Each row is a point on a tangle of strands that fork, close into loops and nearly touch. The rows are in no order.
Points whose rows are less than 143 apart are linked; no others are. Some points are linked to none.
k266: [  0  55 -56   7  43  23  13  -1   7   7  -3 -24   1 -19  18  32   6  13
   6 -13  -1 -34 -45  -7   9 -17 -22 -13  47 -53 -36  29 -57  11  -7  -2
   9 -17  11 -21   8 -25 -29   5 -19 -16  15  -3   7 -40   8  24 -18  -6
   3   4 -79  -2 -11  26  12]
k806: [  5  -2 -13 -29 -16 -14  -5  -1   4  36  18  -9  12 -17  -9  -4  22 -12
   5   4  -3  -3 -10 -33  -2 -26 -21   4  -4   9  11  39 -15  -4  27  23
  12   2  44 -32  -6  18   5   6  -5  -5  15 -11  23 -11  16 -13 -17  25
  14  20  -2 -12  30  24   1]
k878: [  4  -4 -42  22  25 -15   4  -1 -63 -48  16   9  10  -2  43  10  19  -9
 -25  42  41 -42   5  44  -6  14 -15  -7  12  25  24   0  24   1  37  -1
  -2 -22 -42  23  -1  -4 -48  -7 -50   7 -41  41 -14   7  -4   2   0  -2
 -12  -5  -9  16  -2 -57   3]
k240: [ -7 -50   6   7  25 -25  -1  12  15  -5   0  23  -1  20   6 -12  25   9
 -31  42  40 -19  -2  -6  15  -4 -25  -1  -7  26  38   4  38 -12  36  17
 -10  32   4  -1 -25  16 -56 -38  22  33 -20  17  12  12 -29  -7   1  -6
   6   1  15  19   3 -23 -23]
k153: [-19 -40  18  -8 -16 -20   5  12  27 -37   0  12 -20  33   2 -15  23   5
 -23   9  23  13  -3 -15   9 -50  12 -58 -69   1  -5 -10  52 -15 -16   5
 -39  30 -15  56 -39 -10 -23  -5  13  24  -4  19  -4  12  -1 -26  16  21
  46 -14  29  20 -18  40 -25]
k158: [ 25  -2 -14  -4  20  16  24  29  18  33  25 -10 -20  13  27   7  21  17
   4  35  11 -20  13 -15  -2 -22 -16  18  35 -11  -9  27 -29  -7  -5  11
  -8  14  -1 -33  -7 -18 -22 -18   2   3  -5  27  30 -29 -15   3 -15 -29
   1  16 -43  15  -4  16 -10]
k578: [ -2 -22  30  -9 -38   3  -9   3  29 -30 -11  13   6  23 -23  -5 -16   0
   4 -26   5  52  10   2  12  21  10  11 -14  16 -50 -21  19  -5  -9  17
 -27  -5 -18   8 -30  16  47   4 -18   2  28 -19  16  19   9   1  42  16
   5 -30  27 -22   0 -20  16]
k404: [  2  17 -29  18  15  26   4  22 -45 -11  18 -12  17  -5  39  22  14   0
 -40  24  41 -37  19  43   0  19   2  33  21   8  24  20   2  12  38   5
  -1  -7 -21  15  -8  23 -40   7 -49  10 -26  36 -12  10  -2  38  -2   6
 -32  -4  -8  -7  24 -52  -9]
k575: [-14  15  -6  24  17  24 -12 -12   3  59  -4  -6  21 -38  12   2 -44 -17
  19 -26  -5  -5   9  -9  30  46   3  19  36 -22  20 -10 -24   1 -14 -30
  49 -31   0   1  -1  28   8  11   1 -21   4  -6  10 -14  -5   9 -27  19
 -10  12  16 -38  35 -11  29]
k985: [ 19   7  10  17  11  14  -3  13 -12  70   0  11  36   4 -20  -7  10   3
  -5  20  22   7  26  22   9  25   6  34   3  35  34 -14   0  15  47  -7
  12 -14 -11   0 -11   8   1  -9 -27  16  22 -15  28  17 -12  20 -36  15
  -2  17  12 -23   9 -57   7]
k299: [ 21 -34  21  13   3 -19  12 -34 -13 -40   8  28 -13  25  10 -16 -25   8
   2  13  15  10  11  29   6   8  -1 -29  11  26   9 -51  41  -1  -3  23
 -19 -33 -45  17  16 -24   7 -18 -10   4 -18   4  -6  28 -19   7   3 -17
  -3  -9  35  -1 -19 -72   7]
k294: [-18  43 -26  10  30 -37 -21 -20   7 -17 -34 -31 -36 -13 -23  30  29  14
   5   0 -24  -5 -37  14  -4 -18  10 -16 -17 -59  -2  18 -34   0 -17 -17
   3  16  36 -11  38 -17 -39  17  32  -9  19  -3 -50 -36   8  -2 -21 -25
  -5 -12 -39   7 -24  80 -14]
k116: [ 17  14 -46 -21   4  -6   7   9 -12  42  27  -1  42 -23  -3   9  13 -13
 -32  15   8 -25  -3 -21   7  -7  -7  30  13  36  26  47   0  -2  46   5
  19 -11  38 -21  -5   3   1  13 -20 -17   2 -15  23 -17 -13   8 -26  36
   6  47 -14 -24  35 -23   8]
k859: [ 16  -8   6  -1  10   1 -11  42  60  21  -5 -18 -44  34  34 -11  23   9
  11  29  -9 -41   9  -7  11 -37  19  -5  -5  -6   1 -11  -9   2 -30  -4
 -17  25  24 -16 -13 -24 -11 -25  50  31 -24  31 -16  -2   0 -28 -16 -43
   9  10 -25  18   3  62 -34]
k184: [ 21 -26 -10 -32 -49  -4   5  30  31  12  27   4 -36  16   9   0  38 -16
   0 -11  13  14  -5 -34  -4 -26  -4   5 -13  -9  -8  17   6   9  -1  29
 -25  49  12   2 -52  -7  15  11   1  39  25   3  37  40   9 -20  13  37
  14  41  16  -7   3  44 -12]
k704: [-38  18  19 -19   1  24 -31   3  25  38   2 -25   5 -30 -11 -14 -13  -9
  40 -41 -28  16 -17 -24 -12   0 -20  -6   6 -26  15  15 -15 -22 -39  -6
  45 -18  16 -19  -2   6  10  17 -15 -12  12  11  19 -44  18 -18 -15   9
  -4  19 -15 -26  44  38   5]
k429: [-29   8  15  42  25  19 -21  -1 -22  36 -33  10  30 -28   0 -12 -36  -5
  19 -17  18   0  16  18  16  38  10   8   5  -9   3 -35 -27  25   0 -48
  31 -23 -16  16  14  28  10 -10  -8  -6  18 -18   7 -13  -5  13 -25   9
   8 -32  35  -7   5 -10  47]
k840: [-12  -4  34  -4   9  22 -23  25  -4   8 -16 -10   5  -4 -15 -25  28  12
  27  16  20  22  -3  20 -17 -34   6 -28 -38  26   5 -19   7   4   2 -44
 -18   0 -35  10 -24  -3 -10 -11 -20   2  -3  21  36 -26  -9  -6  -5 -34
  23 -12  15  28 -13  -1  19]
k155: [-16   4 -11 -14 -10 -35 -36  10   1   9 -16   0 -25   6  -5   0  43  -6
 -20   8 -11 -10 -18 -23  -9 -51   8 -29 -39 -28 -11  28  -8  -1  -9  27
   0  46  62  -7  11  26 -24  18  14  24  19 -12 -24  -1  28 -11  -7  21
  34 -10 -15  23  -4  76 -18]
k257: [ 13  -6 -39  24  -8 -50  18 -58 -68 -81  15  27  18   2  21  -9 -20   2
 -17   3 -17 -23   2  34 -21  29  -6 -24  -6   0  11   5  28   5  -3   8
  13  -7 -16  13  45 -12 -19  -2   4  -5 -33  11 -41  26  12 -24  22  -2
  -3   2  13  31 -25 -32   4]
k526: [ 13   7  21   7 -39  44  10  -9 -21  16 -32 -24   4 -16   4  19 -28 -35
  15 -43 -10  32 -11 -16  -2  33   5  25   9   2   5   0   6 -15 -10 -17
  -1 -16  -5  -5 -10  10  16  15 -21 -36   2   6 -19  28   8  12   3  20
  11  18  14  -7  21 -31  30]
k141: [-22 -36  23  -3  -7 -22   0  -6  33 -53   8  24  -3  43 -17 -29   0   9
  -3   2  15  23   8   5  15 -38  21 -53 -60  27  -9 -27  53 -18   7  20
 -48   4 -40  52  -2 -18   5 -17   6  13  -8   4   8  -7   3 -15  22  17
  32 -29  46   0 -31  -7  -8]
k452: [ 17  41 -46   1   7  50  15  10  -6  38  19 -36   9 -19  25  10  -6 -16
  -7 -14  -9 -15   0 -22  -3  -5  -7  24  43 -13  -3  32 -30 -20 -13  -6
  14 -15   9 -11   2 -25  -9  12 -23 -38  -6  11  17 -16  -4  11 -22   4
  -9  39 -31 -22  14 -20   9]
k168: [-15  28   1 -16   8  24 -12  16  12  28  15 -25 -32 -17  15  18   7  -9
  36 -28 -31  13 -28 -22 -18 -12 -39   1  31 -39 -12  26 -39 -11 -27  13
  12 -12  18 -35   8 -21  -6  16 -13  -3  15   8   6 -36  26 -10 -11 -13
   4  12 -36  -2   7  45   0]
k144: [  7  32 -38  -9  23  15   3   5  10  34  46  -2  -6 -19  18   0 -28   3
 -20   2  -3 -28  28  -5   4  24 -10  51  42 -19  28   8 -15  18  -6  17
  23 -20  22 -20  18   0  16  20  15  -2   2  -1  30 -31  -1  25 -20 -19
 -44  31 -21 -48  33  -6 -42]
k75: [ 11   2  -8  25 -23 -32   8 -38 -51 -61 -15  18  19  -5   8  22 -45  -3
 -21 -16 -25 -10  -8  17  -7  43  -3  -2  -6   3  -9  -7  15  -4   1  -8
  14 -21  -9  20  39  11   2   5  -7 -29 -38 -15 -46  42  24  -1  39  16
  13 -11  19  41  -7 -24  23]
k477: [-37  -8  27   5  16 -51  14 -34  -6 -60 -19  24  29  12 -34 -23 -41  10
  -5   1 -36  -2  29  18 -11  22  53 -22 -46  21 -15  -9  26 -21   6  -6
   2 -14 -13  41  43   1   0  -2  34 -14 -16 -20 -19 -28  -4  -8  16   0
  10 -43  22   6 -30  -7   3]
k886: [-20 -19  41 -14 -40  10 -17  13  39 -36  -1  -1 -12  25 -10 -24  -2  11
  10 -15 -16  38  14  -3   4 -17   5 -21 -26  -4 -40 -12  32   1 -33   4
 -33  -7  -7  25 -36   4  29   2  -9  17  25   4   9  -8   0 -16  41  -7
   2 -36  13  -9  -6  36 -19]
k538: [ -2   3  22   5  -5  31 -13  25   7  61 -15   3  35 -11 -31 -26  -1  -6
  18 -15   9  31   8   7   6   9  21  22 -24  34  11 -29  -6  11  14 -15
  20  -1  -9 -18 -11   9  36  -9 -14  13  46 -14  45  -1   4   8 -29  16
  15   3  23 -31  14 -34  17]
k460: [  0  -4  32   0  25  11 -13  45  13  43 -16   1  17  -4 -12 -17  33  10
  18  38  35  -3  -3  14  -6 -30   0  -9 -26  29  11 -16   3  -7  38 -36
  -1   6 -25   4 -26  16 -25 -25 -10   2 -13  11  44 -28 -25   5 -13 -22
  22   5  12  31  -5  -4  11]
k451: [ -7  -5   5  -6  -1  -4   3 -11  -4   1  17 -17 -30   1  12  13   9  -1
  23 -11 -22  17 -19 -17  -9  -9 -27   1  27 -37 -18  14 -35  14 -20   2
  -2  -5  23 -27   6 -10  -6   6  25   2  10  -4 -14 -12  16  -9  -3 -24
  -6  -1 -14  20 -13  42  -6]
k232: [-15 -18  15  -6 -13 -16  10 -12   3 -37  17   5 -49  12   1   3   9  -4
  -3 -26 -24  29 -18 -16 -17 -21 -23 -21  12 -40 -45  -4  -9  27 -34  12
 -19  41  19   3   2 -20  13  16  42  36   5 -27 -35  20  25 -15  24  -7
  -1 -19   6  24 -36  47 -20]
k274: [  5  37 -32  -6  19  25   7   2  24  56  23 -12  -2 -35   8   1 -40 -14
  -5 -20 -24 -12  16 -23   5  34 -11  40  46  -9  26  11 -14 -12 -33 -10
  40 -25  13 -17  15 -20  24  20   2 -30  -7  -4  18 -24  -5   4 -39   3
 -19  35  -5 -48  41 -17 -20]
k93: [-11   2  34 -20 -24  25 -24  19  26  49   2  -6  26  -8 -33 -44  21 -10
  26 -19  -3  18   4  -7  -5 -17   7  13 -30  25   5  -3  15  -9  -1  -7
  14  -2   6 -12 -20  15  32   1 -29  13  45   1  56 -16   6 -22  -2   4
  18  10   9 -44  28  13   0]
k247: [  8  -2  14 -24 -13  14 -17  39  52  60  12 -11   2  -6   0 -24  15  -5
  27  -7 -20 -15  11 -16 -11 -35  10  15 -23  18  15   8  -4  -9 -16  -7
   7   0  14 -13  -1  -4  36   3 -11  -4  13  20  41 -29  -5 -35 -13 -23
   3  12 -11 -36  40  50 -22]
k725: [  7  16   3   7 -34  46  11  16 -38   8 -32 -14   5 -21  17  19 -15 -56
  -7 -26  13  10   3   3  14  34   6  16   9   6  41  -4   8 -25   0 -45
 -17 -12 -29  12  15  -5   1  -1 -35 -57  14  21 -29  44   3  26  23  20
   9  10  24   5  -8 -34  40]
k576: [ -5  -3  13  40  -2  -4  -3  -2 -39  17 -25  12  23 -13   7  10 -45  -2
   1 -15  17   0  18  17  18  59   0  19   9   8 -14 -39   4  15   9 -28
  18 -27 -16  15  18  23  15  -8 -14  -6   1 -17 -13  29  -1  19  -9  21
   9 -26  28  -3  10 -39  48]
k282: [ 10  34 -34  15  -5  46   6  19 -61 -11  -8 -11  25 -22  34  20  17 -38
 -16  -6  36 -22   6  13  13  12   3   1  23  -3  22   4 -15 -19  11 -40
 -11 -19 -23  37  -4 -12 -17  -8 -58 -57  -2  25 -23  18   2  21  16  16
   1  -3 -13   9 -14 -38  35]
k318: [ 16  22 -27   8  -9  10   0   3 -26  49  11  -2  44 -14   1   6  -6 -14
 -23   4   6 -20  11   1  17  32   0  38  12  27  32  23  -1   2  37  -6
  20 -20  24  -9   3  14  -1   9 -26 -12   2 -18  10   7  -1  11 -24  27
 -12  37  -3 -33  32 -47  17]
k462: [ -4 -38  -3 -21 -28 -22  10  20  21 -15  23  12 -32  21  10   5  39  -1
 -10  10  34  19  -9 -30   0 -33  -6 -27 -32 -14  -7   1  10   0  -4  32
 -32  51   2  13 -53  -2 -14   2   6  33   8   7  12  45  12 -18  19  39
  27   9  19  29 -13  51 -20]
k972: [-16 -28  19  -4   0  -7   0 -23  21  -7  -6  10  18   9 -14  -5 -22   8
   8   1 -16  -1  16 -19  13  13  23  17  14 -14 -11   0 -18  15 -14   8
  14  -6  24  -1   5  35  28  -4  47  -5   9 -27   4   6 -11 -14  18 -13
 -32 -27  18  -8   5  19  -4]
k644: [ 11 -12  26  17   0  -9   2  32  39   0 -29  21  16  24 -36  -2  -3  17
  12  13  40  39  18  25  24  16  12   4 -25  52  -8 -64  29   6  21  18
 -17  -3 -44  16   1 -10  32 -42 -12  26  35 -25  13  29  -5  30 -15  13
  -2 -24  34  -3 -12 -68   1]
k435: [-13 -20  23 -24 -24  12  -1 -14  28 -19 -28  10   7   3 -24  17 -52  -5
  -4 -39 -25  25  -8 -21   4  45  16  30   3   8 -45 -16  10 -14   1  20
  11 -11   0 -13 -22  35  52  17  15   0  -1 -39   4  33  11   2  44  31
   1 -16   5 -20  20 -10  20]
k371: [ 22  -2  18 -12  15   9 -17  27  41  62  11   2  11   5   0 -25  12  13
  10  26  -5 -29  23  -6  12 -21   7  24  -4  21  36  -8 -12   2   5  -7
   9  -3  16  -6  -2  11   7 -18  11  -1   1  16  29 -27 -17 -13 -20 -33
 -18  10 -11 -25  29  18 -43]
k179: [ -6 -13   6 -14 -19  13   8 -28  10   0 -13  -6  20 -18 -21  21 -51 -23
   2 -35 -29  -1 -24 -38   5  31   6  34  23  -2  -7  -2   9   5   2  14
  38 -10  21 -25  11  23  47  20  28  -4 -21 -41 -20  35  22  -2  10  35
 -16  29  13 -16  39  -9  10]
k638: [-27   1 -30  25  22 -59  25 -45 -39 -60   5   8 -10  -6 -10 -11  -4  17
 -22   1  -4 -20  14   6  -6  -2  11 -27 -21 -12  11  21  23  12  -7   9
   8  33  19   2  47 -15 -49  -5  56   8  -3  14 -46 -17  -3 -22  -6 -21
 -18  -6 -13  27 -38  29 -22]
k516: [ 39 -25  10 -22 -39   6  16  20  18   9  26  -3 -23  20   3  16  46  -5
  11   7  16  32  -4 -15   1  -5   9  29  -5  16  11  16  16  -6  13  17
 -34  23 -13   5 -47 -16   8   0  -5   5   6  11  34  40  -7 -16  10  12
  -4  29  21 -11  -1 -17   2]
k392: [ 22 -15  45  15   7   4 -12  18  48  26 -27  19  17  33 -40 -15   1  30
  11   9  25   1  28  28  34   2   3  11  -5  32  17 -48  27   5  23  24
  10   4 -19  12 -15  13   8 -40  15  25  23 -12   6  15 -15  15  -8  -6
 -40 -16  17 -17  -4 -46 -44]
k187: [-10  -1  20  11 -16  -5  -4  20  12 -23 -28  19   8   9 -26   5 -30   3
   2 -12  20  61   3  14   7  41  18   5 -29  31 -48 -45  22  -3  10   0
 -22 -13 -37  -3   4   6  59 -16 -26   8  33 -32  20  30  12  31  25  25
  20 -28  18 -14   3 -52  28]
k924: [ 11 -14  -4   4  22  13  16  30  38  13  19  -4 -47  31  28  -8  12  15
   3  26   7 -30  15  -8   7 -23 -16  11  38 -10   6  -3 -20   6 -20  20
 -14  30   5 -31  -6 -23 -23 -26  41  36 -13  33  13 -19 -13  -4  -4 -48
 -19  12 -39  14 -11  24 -39]
k706: [ -3  36 -32 -14  30  16   1  23  26  37   7 -26 -17 -17  17  28  14   2
  12 -13 -26 -29 -31 -11 -14 -37 -29 -11  40 -40 -33  37 -47  -7 -18  24
   6  -1  18 -44  24 -38   4  11 -13 -12  17   6  24 -45  18   9 -13   3
  22  22 -70  -3   5  37  -2]
k479: [ 11 -17   8  10  -8 -38   6 -42 -29 -56 -11  27  12  10   7   5 -59   0
 -15  -9 -28  13   8  19  -9  47  13 -25 -14  15 -36 -26  15 -14   1  -7
   5 -30 -30  17  33  -1  22   1  -1 -21 -31 -15 -24  37  13   8  35  21
  25 -24  30  22 -11 -35  42]
k692: [-18   6 -17 -30  -8 -31 -36  10   7  22   3  -5 -19 -17 -10  -1  34 -17
  -9  -5 -20 -15 -35 -35  -9 -52 -29 -27 -14 -14   4  36 -12 -16   7  33
  15  21  63 -29   5  27  -4  10  -9  10  19 -15   0 -20  32   5 -13  35
  27   8 -29  -5  25  62 -11]
k473: [ 32   1   3 -12 -46  11  14 -10  12  -8  11   2  12   1 -23  -3  -9 -28
 -12 -22 -20 -20 -20 -26  10  10  10  48  23  -1  13  12   5  32  13   9
   3  33  36 -10  12  11  67   4  29  12 -12 -51  -5  59   6   1  12   7
 -32  44   5 -22  19 -22  -1]
k515: [-22  -1   9   5   8 -19  -7 -29  -2  -7  -4 -11   4  -2  -9  -3 -11   9
  13   2 -17   7  -6 -19   1  -6   0  -3   4 -35  -3  20 -26  16 -11  -7
  13 -10  35 -11  17  19 -17   1  34  -8   9 -12 -14 -20   7 -13   1 -16
 -22 -22   4   9  -8  42  -2]
k656: [  2  54 -48 -12  39   0  -7  -8   1  -7 -25  -5  -2 -19  -5  24  16  18
  -2  -4  -2 -16 -50   6  -6 -13 -20 -40  10 -37 -14  21 -55   6   4 -13
   5  -8   9 -17  -4  -3 -49  11 -27 -20   7   2  -9 -44  -4  19 -20  -1
   4 -19 -63  12 -29  50  34]
k931: [ -2 -21   1  10 -18 -14  12 -25  -9 -27  19  10   1  22  -3  -7  -8   1
 -12  -3  -5 -17  -4 -18   2  12  -3  25  31 -16  -6   4  -7  35   0  19
  -3  37  40 -16  10  21  29  -5  45  18 -21 -35  -6  39  -1  -4  22  -6
 -42   8  16  10   1  -4   0]
k14: [-12  -4 -12  23  43 -20  -6   8 -41  -3   1   9  22   0  10  -8  19  12
 -12  47  45 -27   7  31   1   8 -22 -16   6  26  23 -12  15   4  48 -13
  13 -20 -32  16 -12   8 -49 -24 -33  15 -17  26  13 -22 -25  12 -22  -7
   5 -11  13  27 -17 -38  15]
k253: [-24  -4  16 -24 -14  14 -12 -23  24  26   4 -17   7 -25 -17   5 -29 -22
  29 -40 -31  19 -17 -44  -9   7 -18   8  22 -19  -1   7  -3  -9 -21  15
  48 -21  16 -29   4  16  26  22   7  -3   6  -9  -4 -16  33  -7 -12  28
 -12  24  -1 -22  53  26 -11]
k433: [  8  12  -7  11  -7  36   2  16 -31   4  17  -3   4   2  24  17  -8  -5
 -34   9  24 -29  25  47  -6  37  14  46  19  -7  45   8   1  20  23  12
 -10  -4 -12   2  -3  30 -11  17 -23  17 -22  17 -23  27  -8  39  -4 -17
 -49  14   4 -21  23 -57 -23]
k743: [ -7 -18  -1 -18  -4 -29  15 -50 -20 -71  16  21 -37   8 -11   4 -14  -2
 -18 -24 -47  29 -17 -14 -30   4  -7 -35  -5 -27 -41  -1  13   0 -19  21
 -14  26  -5  23  29 -15  18  25  31  13 -14 -32 -46  16  19   2  37   3
   2 -25  11  32 -40  20 -14]
k531: [-26  -5  17  20  12 -42   3 -15  -9 -42 -23  33  34  14 -16 -22 -54   4
  -9  10 -16  14  27  32  -5  39  33 -25 -36  29 -28 -37  18 -13   7  -5
   7 -27 -33  18  47   2  20 -18   2  -9  -5 -27   0   0   1  10   9   9
  22 -46  31  12 -31 -34  27]
k864: [ 32 -28  23   3 -21  -4  20  -8 -12  -6   8   3 -10  18   3   7  19   4
  10   8  18  30   9   7   6  12  -7   8   8  30   7 -19  13  -3  -5   3
 -30  -9 -30  13 -20 -25   7 -12 -18 -16  -8   0  13  34 -10   0   9  -8
 -13   3  26  10  -9 -45  11]
k389: [  9  -8   1   2 -23 -12  20 -40 -46 -62  -5   5 -22  -1  -3  25 -18 -12
 -12 -20 -39  14 -38 -11 -26  19 -16 -15  12 -22 -28  -2   1   9  -6   4
  -3   5  -5  11  32   0  14  17  16 -16 -30 -25 -50  43  33   5  43  -6
  -5  -9  11  45 -28   0  -6]
k573: [ 19   8 -21  -6  15  14  28   1 -32  -6  18 -15 -18 -12  32  25  33  12
  12  34  28   7 -12  -2 -14 -21 -22 -12  27  -7 -22  18 -30 -11  -4 -10
 -21  -8 -18  -7 -16 -31 -21  -3 -27 -21  -7  21   3 -12 -12   3   2 -21
   8  12 -44  26 -26   1   8]
k402: [-15  17  22 -26   1  23 -27  28   2  10 -15 -13 -12 -13  -5  -4  42  18
  31  16   1   6 -14  17 -26 -40  -8 -34 -27  -5  -3  12 -10 -11 -20 -23
 -18  17   2  -7 -37   6 -16  19 -26  -3  -2  28  24 -41  -9  -8  15 -37
  39  -3 -27  21  -7  45  15]
k85: [-10   7   6   8  11 -22  -1  -5  17 -20 -15 -37 -45  -2  -5  15  32  12
   8  18 -19   0  -9  10  -8 -37  24 -26 -37 -25 -14   1  -8 -10 -41 -18
 -27  30  24   0  11 -46 -25  13  44  19  -2  18 -62 -20  -5 -18 -15 -37
  16  -7 -28  20 -17  83 -28]
k520: [-22  -8   5  12  14 -55  27 -41 -17 -64  -4   8  -1   1 -24 -14 -11  14
  -5  -1 -34 -11  28  -5  -2   1  43 -18 -35 -15  -6  22  17  -1 -12  -1
   0  21  13  34  43  -3 -25   1  60  -4  -8 -13 -43 -13 -11 -16  11  -7
 -14 -25   5  22 -28  26 -21]
k67: [ -5  -4 -51  20  19 -52  33 -48 -62 -73  23  18 -13  -1  16  -9   8   6
 -25  19   7 -23 -10  17 -19  -6 -22 -30  -4   4  10  13  28   9   7  23
  -6  19  -6  -5  33 -23 -40  -1  26  14 -19  25 -39   7   5 -29   2  -8
  -3  11 -14  25 -42 -19 -12]
k926: [ -9  10  14 -20  -5 -10 -19  -5  -6 -22 -17 -22 -35  -4 -12   2  45  23
   9  23 -12  15 -14  19 -19 -51   5 -44 -50 -19  -6   1   8 -13 -33 -28
 -26  22   5   5 -10 -25 -24  18  -6  11  -4  32 -37 -30 -12 -18  -3 -37
  33 -11 -24  16 -18  69  -6]
k213: [ -1   7 -11  11  45   0  -6  37 -13  29   4  14  39  -5   2  -5  25  16
 -11  51  48 -28   5  17   1  -4 -12   0  12  20  12   8   0   1  60 -18
  11  -1 -16   1 -22  28 -46 -16 -36   2 -10  10  37 -28 -41  22  -8  11
   5   5  -3  33   0 -30  17]
k88: [  8 -26  31  -5 -20   7  -6  13  46   0  -2  -8 -21  24  16 -18  10  13
  33   4  -6   6  18 -13  12 -37  15  -7 -17   2 -11  -4   1   8 -34   1
 -20  10  10  13 -25  -2   4 -13  26  12  -2  14  -1  -5  -8 -29   1 -29
 -13 -26   9   5  -2  49 -24]
k691: [  8  17 -11   1   4  26   0   0  -5  16  40   1  -8   5  20   6 -19   7
 -27   2   7 -22  18  28 -11  23  -3  49  32 -14  36   7  -8  34  12  25
   6   4   4 -22   1  26  14  30  12  26 -19   6   1   1  -7  36 -10 -23
 -60  24  -7 -38  30 -34 -39]
k328: [ 19  45 -39   6  11  66  10  19 -25  24  -3 -26  17 -25  34  23  12 -17
  -9 -18  14  -8  -1  -6  -8  -9   1   8  37 -15  -3  21 -32 -20  -5 -31
   4 -11 -12  15 -18 -23 -18   8 -50 -54 -11  21  13  -7 -13  12  -6  18
   6  16 -23 -12   2 -34  25]
k502: [ -3 -36  24  -7   1 -23   8 -24  25 -55   2  29  -7  36  -8 -23 -24  17
   2   4   1  18  21  10  17 -20   9 -39  -8  31  -9 -33  39  -4  -9  24
 -28  -9 -33  23   6 -24  11 -19  18   3  -6 -11  -3   4 -19 -10  19  -7
   6 -34  46   2 -30 -30   1]
k21: [ 29  11   7   1 -34  48   4  -5  15  48 -26  -6   1 -11  -8   6 -34 -31
   6 -38 -27  33   3  -5  -1  37  15  43  16  17  13  -2   8 -10 -23 -16
  12 -17  -3 -10  -9  -3  43  13  -3 -20  17   0   4  24 -11   6 -15  22
   7  22  17 -49  27 -46  15]
k483: [ 12  24 -42 -11  20 -15  -2 -22 -41 -20   2   4 -10 -20  10  14  22  17
   2  11  18   6 -27  14 -11  -4 -33 -44   3  -9 -14  15 -34  -1  11 -20
   1 -15 -16   2 -13 -15 -40  13 -33 -29  -3  12 -17 -22  -4  -3  -1  -1
  15 -14 -39  28 -41  16  38]
k542: [ 14 -21  40  18   9   1 -20   5  35  43 -14   6  25  22 -26 -24   6  22
  10  19  12 -21  22  15  31  -8  23  19 -11  23  26 -36   5   8  21  -2
   8  -9   6   3  -4  27   9 -31  25  20   5  -9  14  -4 -16   2 -16 -24
 -34 -16  17 -27  19 -13 -42]

A fork is a point with three links, a tip a point with one. Leave the first point through the second and follow the links. Name the first fork or tip that comes.
k294 / k85 | k274
k656 / k483 | k578
k985 / k318 | k155
k638 / k520 | k75
k14 / k213 | k294
k158 / k573 | k168

How many points has the smallest loop of links through each point below? Write - if it is on no loop.
k299 | 8
k706 | 16
k531 | 8
k931 | 9
k392 | -
k691 | -
